Each row is a point on a landscape with many valleys, with its height.
A ball rolls from a point to the lowest of its 2 nearest points, and stops where none of them is lower. Distance is the straight distance between rows; heights are no part of it.
z590 h=383: 6  6  -11  8  1  -16  2  -9  -9  -7  25  -10  -7  18  -11  9  11  -1  -14  -12  -9  -16  4  2  -19  -18  21  -11  15  6
z797 h=317: 5  9  -3  -5  3  -1  7  22  -11  -17  11  -9  18  3  7  -12  18  -5  -2  -10  7  3  5  -10  14  1  7  -7  -12  31
z997 h=588: -20  26  5  -7  14  7  15  0  2  10  -9  1  15  -21  16  6  7  -17  -15  7  26  6  3  6  20  4  -11  4  13  18
z624 h=468: 21  -18  -12  3  11  -6  -8  18  24  -3  -5  2  6  -20  16  -19  0  4  14  -2  14  4  -17  23  31  5  2  21  2  12
z259 h=285: 4  -15  3  -10  -6  -18  -17  -11  0  -19  18  -8  -14  2  2  -9  -18  10  10  -10  -18  5  14  -3  -11  -22  3  35  8  -39
z846 h=481: -20  8  6  13  9  -12  1  -42  -5  14  5  6  -18  14  -9  21  -2  -23  -16  17  -3  -11  1  4  -4  13  14  -13  -9  2
z561 h=609: 0  25  5  -4  6  22  4  13  -8  -1  11  -1  8  -7  -14  3  29  -13  4  -5  26  -11  14  9  9  6  4  -3  8  11
z142 h=329: 5  0  -6  7  0  -12  -16  -2  -15  -17  22  -6  -14  25  -10  11  -11  1  -7  -11  -20  -13  6  3  -22  -20  25  -3  18  -17
z827 h=408: -13  12  -14  -5  6  3  1  0  1  29  6  8  -5  9  4  13  -5  -7  -27  14  -4  -9  2  3  22  -14  -2  -11  4  4
z358 h=477: -1  -5  -7  -22  -7  -4  -14  10  -4  -12  2  4  10  9  9  -17  -11  11  11  -13  -5  8  9  10  23  11  -11  -4  3  -19
z652 h=365: 3  -3  10  -12  -12  5  5  24  -13  -22  13  -1  26  7  9  -20  6  7  -2  -10  1  -3  11  -4  2  -16  1  -6  -12  18
z220 h=552: -10  12  1  7  10  5  -2  -16  -8  -3  -15  -11  -9  -17  -8  28  4  -7  20  13  12  -1  -15  -19  -31  24  1  -10  -2  -13
z857 h=555: 16  8  -7  0  12  11  -7  5  -2  16  6  12  -17  -20  -3  -7  6  -8  -14  0  21  -6  7  22  13  -5  1  12  19  1
z550 h=530: -17  21  -7  22  5  -2  8  -32  -15  3  -12  -7  -5  -1  0  31  -1  -25  8  10  2  -5  -16  -12  -30  19  1  -18  1  -2
z642 h=527: -2  -14  17  -6  11  7  -4  -12  8  8  -12  -2  -2  -23  1  9  -5  8  21  17  15  11  -12  -12  -16  26  -13  -1  -24  11
z536 h=351: -7  14  6  -11  6  9  3  12  0  10  17  18  -17  9  -22  3  6  -7  -21  3  11  -8  22  2  6  -10  -1  0  6  5
z349 h=254: 18  -10  -21  -6  -2  -13  -14  5  -14  -9  28  -8  -5  16  -3  12  -4  4  -6  -11  -18  -1  9  -13  -22  -20  16  10  10  -26
z678 h=222: -8  -12  15  -9  -1  7  5  1  15  10  -5  20  -9  -2  -4  -7  -5  -6  -30  4  17  5  5  -8  8  0  -1  8  -40  4
z455 h=185: 2  14  -23  -4  6  -7  2  8  -5  6  10  -9  14  4  13  -6  1  -5  -1  -8  -10  -9  1  9  19  -3  2  -12  27  0
z621 h=600: -2  6  23  10  -17  13  1  -31  2  14  -28  -2  -6  -17  4  21  -7  0  9  12  6  7  -13  3  -25  15  -10  6  18  -5
z685 h=429: -3  -15  -2  -3  5  7  -11  -6  3  12  -17  -16  4  8  8  9  -8  16  8  7  2  3  -16  0  1  1  -1  -5  5  -18
z93 h=465: -8  -17  8  -5  7  12  -7  27  -17  -6  -7  5  16  5  -8  -3  -4  20  -11  10  -2  5  17  -12  -8  -4  3  -5  -22  -3
z855 h=464: 2  -25  -13  -2  -4  5  -18  -7  -2  -1  -4  -16  -7  -4  2  15  -14  22  9  4  -6  -1  -1  4  -4  -3  10  -1  3  -35
z69 h=472: 10  13  -12  11  2  12  3  16  -26  -13  -6  -2  -1  13  -45  8  32  0  7  -6  -1  2  -5  -20  -24  -6  9  -7  -3  -14
z580 h=116: -3  -1  7  -12  15  -3  7  2  10  -23  21  -6  7  16  -3  -19  9  -5  -3  -18  10  -5  9  1  -12  -24  9  0  -2  8
z684 h=290: 8  5  -24  -4  2  5  -6  15  -4  0  10  -7  6  28  -9  3  10  0  -4  -8  -8  -8  2  5  7  -6  13  -8  26  -7
z524 h=791: 25  -8  4  10  -7  3  -17  -2  -7  4  2  -1  -3  0  0  -11  -2  -7  17  1  -21  -19  2  8  -13  -15  14  1  22  -24
z796 h=491: -1  5  13  -8  -8  -2  -3  -7  -3  8  0  -7  -5  -5  10  0  -7  -4  4  -7  12  -8  3  1  -1  11  4  -20  8  2
z859 h=620: 5  24  -6  20  16  9  4  -1  -9  2  -20  -10  11  0  -2  21  19  -13  -4  -2  23  5  -17  12  -14  14  -7  7  35  6
z947 h=349: 4  4  4  26  20  1  0  -20  -3  16  -16  -15  -9  -4  2  14  -4  4  7  18  0  5  -23  6  3  -3  -9  3  26  7
z518 h=490: -25  -3  2  -16  -2  -3  -4  8  -1  -6  -11  -10  14  2  23  1  -24  14  14  -1  -3  0  3  -12  0  16  -2  -23  -7  -6
z47 h=487: -13  -29  16  -23  -2  -6  -1  8  12  -13  8  2  14  11  -1  -15  -10  17  4  -9  -16  25  7  4  -15  -22  2  38  -1  -27
z72 h=489: -4  -7  3  -8  8  -4  8  7  11  -6  13  10  10  16  -4  -21  -12  14  -7  -9  -17  7  0  3  3  -34  -18  16  -9  0
z271 h=450: -7  -3  -1  -14  1  -3  -2  6  4  -5  10  -6  -5  5  -4  -8  -12  8  6  -6  -15  -7  10  -9  -14  -17  -1  -6  -3  -18
z109 h=565: 10  -2  8  15  2  23  -13  -15  -13  -21  6  4  -16  14  -25  3  23  -7  11  1  18  -6  -5  12  -9  1  1  4  -4  -23
z675 h=535: 5  -13  14  12  12  14  -6  -8  2  -8  -1  1  -16  4  -27  -1  6  10  11  7  9  -5  3  6  -17  -6  9  5  -8  -27
z74 h=507: -12  10  1  19  1  -13  5  -27  -7  11  -3  -3  -12  -3  1  18  -3  -22  -4  4  -11  -13  0  -1  -17  17  12  -29  6  4
z528 h=498: -7  25  -22  11  -10  1  7  -8  -15  -5  -33  -10  2  8  -10  28  19  -10  2  -8  -5  -5  -18  -12  -21  17  19  -16  15  4
z273 h=343: 0  -10  8  14  20  2  8  -34  -2  2  7  1  -27  2  -21  3  -3  8  8  25  -1  7  3  -2  2  5  -14  4  -18  8
z481 h=356: 3  -5  3  16  -3  2  1  -30  -1  16  -8  -8  -20  -2  1  14  -15  8  -4  16  -28  -8  -13  5  -3  -10  1  -13  2  -2
z662 h=291: -3  9  6  7  17  -11  -11  -19  -4  3  9  8  -31  14  -12  18  -5  -5  -13  13  1  -18  1  18  14  6  3  -10  23  12
z183 h=544: -15  1  -10  -11  5  9  0  32  19  -1  -8  3  18  -19  13  -12  -11  10  -4  2  3  -3  -9  15  38  1  -10  5  5  15
z966 h=328: 23  -11  -25  -9  -7  -14  -18  9  -20  2  13  -6  -6  -1  1  6  7  6  -3  -18  -14  5  13  -15  -7  -4  13  -2  10  -15
z52 h=204: -13  6  6  -2  12  -3  20  5  12  -3  20  7  8  7  -5  -14  0  -2  -16  -9  6  -13  3  -5  -3  -16  -5  -6  -22  16
z563 h=310: -5  -12  12  2  8  0  5  -23  7  8  5  4  -26  7  -18  3  -4  10  -14  12  -1  0  7  -8  -1  -14  -11  1  -17  -5
z687 h=525: 3  23  -24  25  -6  -16  11  -11  -13  -5  -5  -15  2  8  -19  17  28  -11  -1  -4  -15  -2  -7  -9  -15  18  17  -23  16  6
z736 h=733: 9  5  6  13  18  17  -2  3  14  14  8  0  -1  7  -16  -11  11  -5  7  1  -2  -16  -4  23  7  -22  4  1  20  -12
z952 h=431: 8  -33  10  -10  -10  4  -14  17  17  -14  -1  9  13  -6  3  -18  2  25  -9  -15  -1  7  14  16  0  -10  -3  20  -17  -8
z68 h=443: -8  -27  16  -16  0  6  -3  10  -6  -4  3  17  1  1  -15  -1  3  21  -15  -5  8  10  9  -12  -24  -12  -4  14  -21  -12
z771 h=354: -11  0  -5  -11  -2  -6  0  8  20  22  7  18  -14  1  7  -7  -17  -2  -12  2  -11  -5  5  9  20  -5  -4  -3  5  10
z399 h=378: -21  -28  -2  -11  -22  -18  9  -8  24  -15  5  7  -16  1  -7  -7  -25  36  4  -17  -25  14  11  0  1  -17  -11  38  -14  -19
z920 h=370: 10  6  -14  -24  -7  12  -8  30  -10  2  9  2  18  24  -8  4  10  13  -8  -7  -6  4  16  0  12  -3  5  0  10  -16
z537 h=563: -16  15  5  -5  -4  4  10  6  -17  -7  -13  -17  22  9  5  18  14  -6  8  -10  13  -3  -2  -16  -11  21  13  -26  8  14
z318 h=425: -23  -20  24  -9  -5  10  11  1  11  -4  -6  7  -9  -15  -14  -6  -16  22  -10  0  -2  6  11  -10  -26  -25  -8  9  -29  -15
z768 h=423: 12  -11  -6  1  4  -12  -2  -2  20  9  -12  0  -12  -18  17  -10  -11  1  2  1  13  8  -23  10  21  10  -13  6  2  20
z129 h=608: 15  14  -11  10  5  13  -3  -1  -15  -16  -12  -16  11  18  -19  9  36  -8  17  -6  18  5  -17  0  -2  17  25  0  17  6
z281 h=713: 4  -2  -4  1  -14  7  9  42  5  -14  -4  15  14  -16  17  -23  -8  -6  -10  -4  5  0  -4  -6  24  12  -9  4  -20  27
z981 h=512: 21  -31  0  -2  8  -16  -17  3  25  -2  -10  -5  -13  -5  3  -12  -17  15  26  -1  -16  9  4  7  3  0  5  20  0  -8
z174 h=292: -1  5  4  -3  17  -9  11  5  16  10  11  17  -25  8  -12  -8  -9  -4  -16  -2  -5  -12  17  6  8  -10  6  -4  12  14
z31 h=459: -15  5  -11  -20  -24  -12  -3  -4  10  3  19  14  -14  21  10  0  -29  5  -14  -8  -19  -2  13  -6  8  -18  -17  -2  -12  -9
z421 h=409: 9  -5  -6  -11  -1  4  -2  6  -20  1  8  -10  -9  9  -13  9  18  8  -20  -6  9  4  13  -28  -11  -1  8  -7  -19  -1
z297 h=585: -15  7  14  3  -13  14  5  -7  -4  13  -29  -14  16  -13  16  25  -10  0  3  12  6  6  -17  -16  -24  14  -3  -7  1  -7
z791 h=451: -8  19  -14  15  21  -20  10  -27  -3  4  20  9  -11  -2  -9  -1  14  -33  -16  3  -6  -12  7  6  1  9  2  -17  -7  22
z708 h=307: 5  16  -18  2  6  -12  5  23  6  -3  31  2  7  2  0  -20  2  -5  -4  -12  -11  -13  15  12  16  -23  6  5  18  10
z599 h=407: 23  -11  8  -1  5  -7  -11  6  2  1  22  9  -9  4  -12  -13  8  -12  -9  -10  -3  1  16  10  -3  -24  12  21  16  -7
z636 h=522: -17  0  12  -9  -14  1  9  -16  12  18  11  10  -1  7  1  1  -12  -7  -11  4  -15  -9  -1  -16  4  -19  4  -11  -30  2
z748 h=457: -10  -1  7  5  2  -12  7  -31  6  23  1  10  -21  4  -1  9  -12  -26  -18  12  -1  -1  3  0  14  1  15  -8  -19  16
z121 h=587: -15  28  -3  7  -13  -4  14  -23  -6  20  -5  -13  20  5  29  19  8  -21  -22  0  14  4  -5  2  3  3  5  -17  12  11
z644 h=539: -2  -19  -14  -15  -3  -7  -1  2  -1  -27  9  0  5  7  8  -11  -25  23  7  -5  -11  9  1  -17  5  -17  -12  12  -25  -30
z90 h=594: 4  -6  -4  4  -12  -13  11  11  17  -21  18  8  -13  9  12  -21  -12  1  -22  -24  -1  -4  -2  -4  12  -16  -8  9  -11  6
z49 h=345: 30  -12  1  -2  9  -3  -9  7  9  5  5  9  2  -9  0  -19  7  -1  6  -4  3  7  1  8  -11  -7  12  15  5  -7
z494 h=711: 6  10  2  22  26  4  -4  -8  1  4  16  10  -13  -4  -19  -4  13  -14  8  15  0  -18  2  26  11  -15  -2  4  14  -1
z774 h=476: 14  -32  6  -6  -12  -11  -14  -6  12  14  -16  -2  -12  -20  14  -9  -11  25  26  1  -8  9  4  13  6  9  -3  16  -2  -14
z45 h=542: -13  16  -15  -4  -11  -3  9  2  -15  -9  -13  -23  34  17  8  20  10  4  6  -9  -10  -6  -3  -19  -2  14  6  -28  15  1
z651 h=645: -13  13  14  8  -11  27  -3  -16  -10  -4  -30  3  16  -5  -4  33  9  -7  -4  19  23  17  -12  2  -20  24  -24  4  2  -2
z233 h=687: -7  12  -6  1  -2  0  18  9  -10  6  -10  -1  37  -12  28  5  7  -12  -16  8  13  18  -7  -16  12  15  -2  6  -3  34
z27 h=372: 4  -10  -11  -16  -16  -4  -17  4  -3  -14  14  -10  7  18  0  -1  -12  9  9  -15  -14  4  22  4  -2  -10  5  18  -1  -51
z228 h=508: 7  -15  -5  -7  13  8  -2  19  22  -2  -4  3  11  -9  7  -20  -4  10  11  -7  6  7  7  24  27  -6  -4  12  3  2
z224 h=470: -14  13  -10  -12  -22  -9  10  -6  -5  19  -4  12  23  -3  32  -4  -14  -17  -21  -2  -3  4  -9  -9  19  7  -3  -6  -4  13
z446 h=496: 10  -18  8  2  4  11  -8  17  1  -7  1  -17  18  9  -6  0  6  4  18  -3  -6  -3  3  -1  -23  -11  21  20  -4  -33
z441 h=344: 1  -26  1  -9  -5  -21  -3  -7  8  -8  7  -5  -25  -2  -4  -5  -20  28  -1  -4  -33  16  8  -1  -6  -31  4  39  -2  -23
z848 h=495: -19  2  -4  -20  -27  -5  10  6  1  2  9  16  -3  8  11  -1  -20  0  -22  -12  -18  0  8  -25  -3  -13  -5  -5  -33  -1
z834 h=262: -11  7  14  1  4  -2  11  -1  -7  -7  11  -3  11  5  2  -12  14  -12  -8  3  12  -9  5  -15  -1  5  -1  -19  -25  25
z212 h=570: -21  11  7  -6  5  14  9  9  8  18  -8  8  14  -15  11  -2  -7  -8  -2  12  11  -4  -5  12  24  -3  -8  -1  -8  17
z972 h=696: -12  11  3  -2  -9  -4  8  26  -4  -2  -17  15  32  -18  15  -3  -4  -11  -18  10  8  8  -3  -8  15  22  -5  4  -19  38
z639 h=761: 22  8  4  18  6  7  -15  14  3  3  13  -3  -2  2  -9  -10  -2  -24  11  4  -16  -16  2  25  7  -15  22  5  26  -19
z92 h=388: 18  -6  3  9  20  5  -9  -7  10  18  -14  -14  3  4  1  -2  -6  6  22  15  2  -3  -16  15  4  3  1  1  19  -4
z933 h=462: 17  2  2  0  1  -5  -10  16  -2  -2  22  -4  8  23  -7  -10  4  -19  -8  -12  -16  8  15  8  -5  -20  19  32  20  -25
z423 h=467: -7  17  -12  6  -23  7  -9  -4  -19  -12  -18  -13  -9  10  -5  19  10  0  9  -6  4  -16  -9  -2  -21  4  21  -17  14  -8
z465 h=424: -3  2  1  7  -9  -15  13  -25  18  21  -10  11  -17  -14  13  -6  -14  -18  -4  8  -11  -5  -16  -2  21  2  1  -2  -23  24
z267 h=513: -12  -23  6  -24  -5  -9  -1  3  2  -36  3  3  14  -3  2  -9  -22  23  16  -9  -19  12  17  0  -1  -11  -9  28  -20  -30
z298 h=604: -6  18  1  8  5  17  -1  0  -3  -12  -31  -3  24  13  -2  19  7  -5  15  -1  21  8  -25  9  -22  17  0  3  25  5
z511 h=509: 0  4  5  5  13  9  4  -18  0  20  -11  4  3  -12  2  15  2  -4  3  25  17  15  -15  -6  4  19  -12  2  -17  8
z362 h=273: -2  -16  -9  -7  -4  -2  3  8  12  5  -6  12  -9  -2  18  -5  -14  9  -26  0  5  3  -8  -13  11  0  0  2  -29  8
z565 h=689: 5  18  3  20  26  11  5  -7  -5  2  13  5  -9  -1  -21  5  14  -21  25  15  7  -14  -2  16  1  8  -15  -5  16  4
z350 h=428: 1  8  -18  -25  -16  1  -13  23  -20  2  -3  -5  26  12  11  3  4  10  1  -10  -3  10  8  6  22  19  -12  -2  19  -6
z873 h=223: 0  3  9  5  20  -8  3  -11  14  13  -1  -3  -29  7  -5  2  -7  4  5  0  -2  -9  8  17  20  0  2  -9  18  19
z694 h=553: -7  6  -11  1  -10  -13  9  -9  9  12  17  3  -1  6  4  -5  -2  -11  -18  -3  -27  -16  6  -11  -10  -9  1  -27  -11  3
z548 h=415: 2  9  -3  17  24  -12  5  -25  2  7  12  5  -12  -19  2  -5  10  -21  -3  13  1  -10  -6  2  7  3  -5  -8  -7  22
z566 h=379: 13  -8  -10  -15  -16  -2  -8  17  -13  3  5  -2  -1  -8  0  0  11  15  -16  -12  -3  12  6  -25  -7  -1  6  -5  -11  -11
z887 h=62: 13  25  -16  12  1  -10  5  0  -14  9  -2  -13  12  -5  3  4  18  -8  -8  -4  -1  -5  -9  4  7  4  11  -16  37  13
z99 h=572: -13  32  -10  18  0  0  22  -17  -11  4  -6  -20  22  9  -3  19  22  -20  -13  1  20  4  -11  1  -3  19  4  -14  9  17
z64 h=560: -8  -3  -13  -5  -19  -9  16  16  25  -20  17  30  -10  7  1  -20  -20  2  -20  -21  -7  -8  1  14  22  -25  -16  15  1  4
z988 h=628: 19  -5  14  3  15  12  -10  -12  -6  3  -1  9  -16  -11  -5  5  14  -13  16  9  31  9  -1  21  4  26  -8  9  11  1
z818 h=732: -3  10  -13  -11  -12  -3  6  43  -1  -5  1  20  23  -7  12  -19  4  4  -13  -11  -10  -2  11  -1  30  1  -10  -5  -12  23
z618 h=488: 0  19  -19  20  14  -10  12  -11  -16  -3  26  -3  -9  7  -33  3  32  -20  -20  1  -5  -12  16  6  -8  -1  7  -15  1  13
z203 h=391: 15  -19  8  -3  10  7  -10  14  1  -12  8  6  7  -12  -3  -14  12  7  0  -11  20  11  8  12  -7  -1  2  16  -11  -3
z299 h=521: -11  -21  4  -10  -16  2  -6  14  15  -1  -19  6  12  -24  17  -3  -23  34  13  1  -5  6  -6  -3  6  19  -16  -3  -23  -2
z810 h=327: 0  -12  -15  2  -19  -8  12  13  22  9  -4  16  1  1  16  -7  -22  1  -25  -6  -5  0  -9  -3  34  8  -14  8  -26  4
z784 h=562: -13  -13  16  -6  -13  3  15  -9  16  14  -19  -11  -11  -9  0  -8  -8  25  23  15  -5  -6  3  -9  5  -5  -3  -1  -34  2
z239 h=568: 9  -4  7  -3  -14  25  -10  4  -14  -1  -7  -3  6  -8  -9  3  20  4  11  3  22  3  -11  -2  -18  7  5  -1  -7  -11
z199 h=546: 5  -13  10  -10  -6  14  -6  -3  -3  6  -4  -3  10  -18  13  -1  11  0  5  8  22  0  -8  -7  -18  7  0  -2  -21  12
z999 h=665: -10  12  -9  0  12  -18  5  3  11  5  -9  -2  6  -4  29  -6  -9  -16  -2  -3  0  -3  -15  -10  3  21  -4  -17  4  26
z544 h=447: 7  -19  -10  3  -7  6  -16  13  -3  -17  2  -22  11  4  1  8  -7  9  12  0  -14  -1  3  -2  -12  -6  22  10  -2  -54
z743 h=647: -2  8  -4  4  8  -33  6  -5  14  -4  8  0  -13  -7  18  -13  -11  -15  -2  -15  -4  -11  -7  -7  -2  7  6  -17  -4  23
z252 h=410: -11  -12  -3  -14  -2  -9  -3  4  10  13  6  -1  -19  13  8  0  -18  7  0  -9  -15  -4  9  -4  8  -8  -1  -15  -6  -10
z376 h=248: 7  3  -5  -6  -20  3  -2  21  -20  -20  11  -21  30  13  -5  -12  13  13  20  -11  -17  -2  9  -12  -6  -1  13  -13  -1  -10
z209 h=416: 3  11  -4  12  -5  0  -14  -5  -13  -10  -18  3  -15  16  -8  12  9  -16  8  4  1  -19  -12  10  -19  4  15  -13  32  -9
z613 h=406: 3  -15  13  4  -4  -13  12  -7  14  6  -12  7  -41  3  -11  -16  -10  25  4  -2  -25  1  5  2  9  -16  -1  16  -9  21
z157 h=306: 8  1  8  12  15  1  11  -13  22  -2  8  3  -19  -16  -10  -21  -1  1  16  12  5  -5  0  15  18  -15  -5  8  -9  20
z704 h=352: 5  6  3  12  10  3  -9  -18  -12  -10  7  4  -22  19  -23  18  2  -9  -2  6  1  -22  -9  17  -5  1  12  -6  18  -3
z367 h=748: -5  12  -7  -15  -22  3  -3  29  -18  6  -5  10  19  4  5  -8  8  0  -15  2  -9  0  11  -15  16  8  -5  -16  -12  14
z155 h=497: -1  -8  5  -8  -14  -1  -12  14  6  -1  -19  6  25  -20  33  -3  -20  10  6  4  9  17  -11  1  -3  26  -15  5  -3  12
z20 h=458: -18  -5  23  -19  -16  11  -4  2  13  5  -7  -3  2  4  22  -5  -20  7  7  -5  5  -4  5  4  9  4  -5  -19  -9  6
z646 h=518: -16  -7  -7  -19  -20  -4  -1  10  -6  -28  -1  3  8  4  20  -11  -26  12  5  -11  -10  1  3  -6  18  13  -12  -10  -22  -1
z76 h=492: -8  9  4  3  1  9  3  -13  -10  27  -11  6  0  1  3  11  7  -12  -11  12  5  -1  -8  -11  -2  11  -7  -12  -17  -2
z94 h=166: 19  26  -12  15  2  -1  4  4  -16  4  2  -10  6  -17  -5  7  35  -16  13  -9  7  -5  -6  -4  -3  7  7  -6  23  10
z553 h=439: 15  -14  16  -2  -7  -12  -1  -6  18  17  -10  6  -28  -12  -3  -6  -10  23  9  1  -6  2  3  9  15  5  -11  6  -14  6
z448 h=633: 5  25  2  14  0  14  5  -16  -9  4  -15  3  13  -4  6  32  11  -14  -7  8  30  22  -18  -4  -22  19  -22  9  16  6
z781 h=622: 3  -5  -9  -1  7  -19  5  1  21  -19  12  5  -10  6  14  -20  -13  -7  5  -15  -2  1  -7  -14  7  -15  0  -6  -14  13
z276 h=224: 7  -2  14  6  12  -1  6  -4  12  -13  20  -1  -9  -7  -7  -24  6  -11  15  -11  16  -9  13  10  -2  -17  -6  6  1  11
z61 h=523: 6  2  -14  1  16  0  -13  10  8  16  -11  2  0  -17  18  3  6  -4  -1  0  15  5  -4  15  15  7  -5  14  33  3
z82 h=514: -13  5  -4  -18  -6  -10  -1  9  -18  -11  -11  -10  24  0  23  10  -13  5  14  -10  -15  3  -3  -16  -7  23  -4  -18  13  -10
z746 h=369: 11  5  -13  3  -5  -11  10  2  -9  -8  16  -10  8  9  -8  -9  26  -2  -8  -17  -3  -6  8  -10  -3  -4  7  -14  2  16
z392 h=486: -3  -9  1  -15  9  10  -10  19  -13  13  -24  7  18  -7  4  3  -7  4  -17  16  1  8  6  -18  -13  20  0  -12  -22  3
z582 h=442: 17  -25  18  14  9  -8  -6  -19  -3  -12  8  -11  -28  9  -20  -1  -15  13  13  6  -22  -3  1  8  -13  -29  25  21  5  -13
z181 h=484: 2  -11  14  -13  2  -3  -3  15  -7  -2  -1  0  -10  -16  -3  -6  -12  14  17  -2  -3  5  9  -12  -25  -3  2  -9  -11  -16
z230 h=267: -6  -12  18  -7  2  15  4  -7  6  2  11  13  -15  -3  -11  -8  3  5  -13  9  12  5  5  0  12  -11  -18  11  -30  12
z917 h=401: 12  -9  17  15  12  -7  -4  -22  -7  -2  0  -6  -20  3  -19  2  -15  15  13  14  -24  -19  0  -1  -11  -18  3  -4  -4  -4
z146 h=516: 17  1  8  5  -9  7  0  13  -8  -10  15  -20  14  15  -7  -8  18  -18  8  -11  -16  -5  14  2  -17  -20  24  13  10  -21
z603 h=599: 17  -14  14  6  14  11  -10  -14  -4  -13  18  2  -18  5  -23  -5  16  -24  16  0  22  4  13  15  -4  14  1  13  6  -17
z148 h=441: -7  11  -17  0  -9  -3  5  -5  -1  25  -6  4  3  1  23  9  -5  -16  -32  3  -4  6  -4  -2  27  -7  -10  -2  14  10
z126 h=463: -1  -23  6  -8  1  6  -3  10  12  -3  7  7  9  12  -10  -19  -7  16  -2  -12  -8  19  7  20  5  -28  -7  28  -9  -17
z634 h=469: -7  11  -1  9  1  20  2  -14  -18  5  -1  1  -7  12  -14  16  14  -11  -14  9  6  -10  0  -9  -12  3  0  -15  -5  -7
z821 h=382: 0  1  -13  12  -10  -5  9  0  24  13  -11  18  -10  -18  18  -15  -15  -1  -10  6  -6  3  -21  2  34  6  -13  9  -9  18
z370 h=404: -18  -29  6  -5  -22  -4  13  2  20  -3  -6  12  -12  -13  -8  -4  -26  38  -6  -4  -19  6  12  -11  -7  -10  -10  17  -29  -11
z365 h=617: -1  20  14  5  2  12  -6  -16  -6  10  -5  5  -15  -9  -2  14  14  -13  -7  7  28  2  -2  10  7  16  -12  2  20  6
z540 h=543: -14  -21  6  -6  6  3  1  12  15  -2  -13  -10  7  -8  7  -10  -21  22  12  11  -7  6  -1  -12  6  -6  -1  2  -31  -1
z438 h=331: 11  0  11  -7  -17  16  0  23  -18  -12  9  -13  32  2  -5  -12  19  -1  19  -4  4  -4  13  5  1  -6  15  -7  8  6
z348 h=584: 7  20  -11  2  6  9  1  8  -16  -1  6  6  -8  -23  -13  0  31  -15  -13  -1  17  -6  16  1  16  2  -2  8  5  6
z238 h=520: -13  1  -6  -1  -11  -17  14  5  28  -14  13  22  -5  23  -6  -18  -23  22  2  -13  -23  1  -2  10  21  -24  -25  20  -6  3
z995 h=315: 1  1  -7  18  9  -7  7  -24  2  27  -4  -6  0  -9  12  8  -15  1  -6  14  -16  -1  -20  4  14  -10  -9  -11  22  2
z357 h=510: 3  -18  17  -3  0  4  -5  -9  0  -9  -4  -2  -25  -19  -11  -4  2  7  15  3  12  2  10  -2  -21  2  -1  0  -16  -12
z622 h=376: -5  0  14  10  20  -11  9  -29  4  9  6  -3  -18  -7  -4  6  -6  -10  18  23  -5  -7  -8  -13  -5  10  -4  -9  -15  15
z940 h=266: 30  3  -4  3  6  -1  -11  9  -4  1  2  1  5  -17  -5  -9  26  -14  12  -2  9  2  -6  -3  -2  10  8  11  15  4
z469 h=554: -5  29  -20  29  3  -7  11  -25  -12  -16  -8  -5  4  17  -15  16  26  -22  -6  6  8  -3  -16  8  -16  24  -1  -13  23  14
z901 h=494: 14  -2  -7  -7  6  2  -12  12  0  11  -14  -6  29  -12  26  5  1  9  3  -1  14  21  -13  12  -4  15  -8  11  29  -6
z215 h=601: -12  24  15  12  8  7  15  -15  3  22  -19  0  2  -11  15  15  -4  -13  -10  8  14  8  2  15  7  0  -8  -1  29  9
z890 h=583: 7  4  5  -3  9  6  -2  11  -7  -7  -8  -15  19  9  2  8  12  -8  19  -1  21  4  -13  -6  -7  22  9  -9  24  12
z385 h=679: -5  21  -3  3  7  -14  12  -1  -1  11  -14  -4  23  -11  37  8  -9  -18  -9  9  14  20  -15  -18  -1  14  -13  -3  5  21
z968 h=639: 0  19  8  9  -13  24  -4  -11  -14  -13  2  10  -3  -3  -5  11  26  -17  10  13  31  3  -5  2  -6  28  -18  -8  7  8
z6 h=551: 6  -1  -6  -2  -6  -10  0  0  23  -4  5  9  -7  17  -3  -27  -27  24  7  -7  -30  3  5  11  33  -12  -20  10  -9  -4
z55 h=438: -4  -1  -6  9  9  11  1  4  -14  -8  8  -2  -7  8  -21  17  19  1  -10  0  0  -6  1  -21  -19  -7  12  -10  -14  -21
z474 h=466: 6  -12  -4  -18  -14  3  -22  20  -10  6  -9  -7  33  -5  17  1  -1  17  7  -3  2  15  0  1  3  19  -1  2  7  4
z702 h=662: -1  28  -5  9  9  17  6  0  -9  -14  8  10  1  3  -17  13  21  -24  19  12  16  1  -7  -1  -7  29  -19  -13  20  7
z426 h=538: 16  -14  10  -1  -9  14  -17  15  -6  -7  -15  -11  11  -4  -10  1  13  1  25  3  5  -4  0  -3  -26  11  13  -1  5  -34
z186 h=569: -14  4  0  7  -2  15  -7  1  -15  -9  -28  -16  12  -16  3  33  -1  5  17  9  18  6  -17  -9  -39  28  5  -3  2  -3
z201 h=377: 5  -25  17  -5  -4  -15  5  -19  10  -7  2  -1  -29  -5  -12  -9  -6  26  -1  -4  -4  13  7  4  -11  -24  1  26  -7  2

Where does a ball stop that starts at each point below?
z818: z238
z621: z678
z215: z678
z199: z349
z99: z873
z448: z20
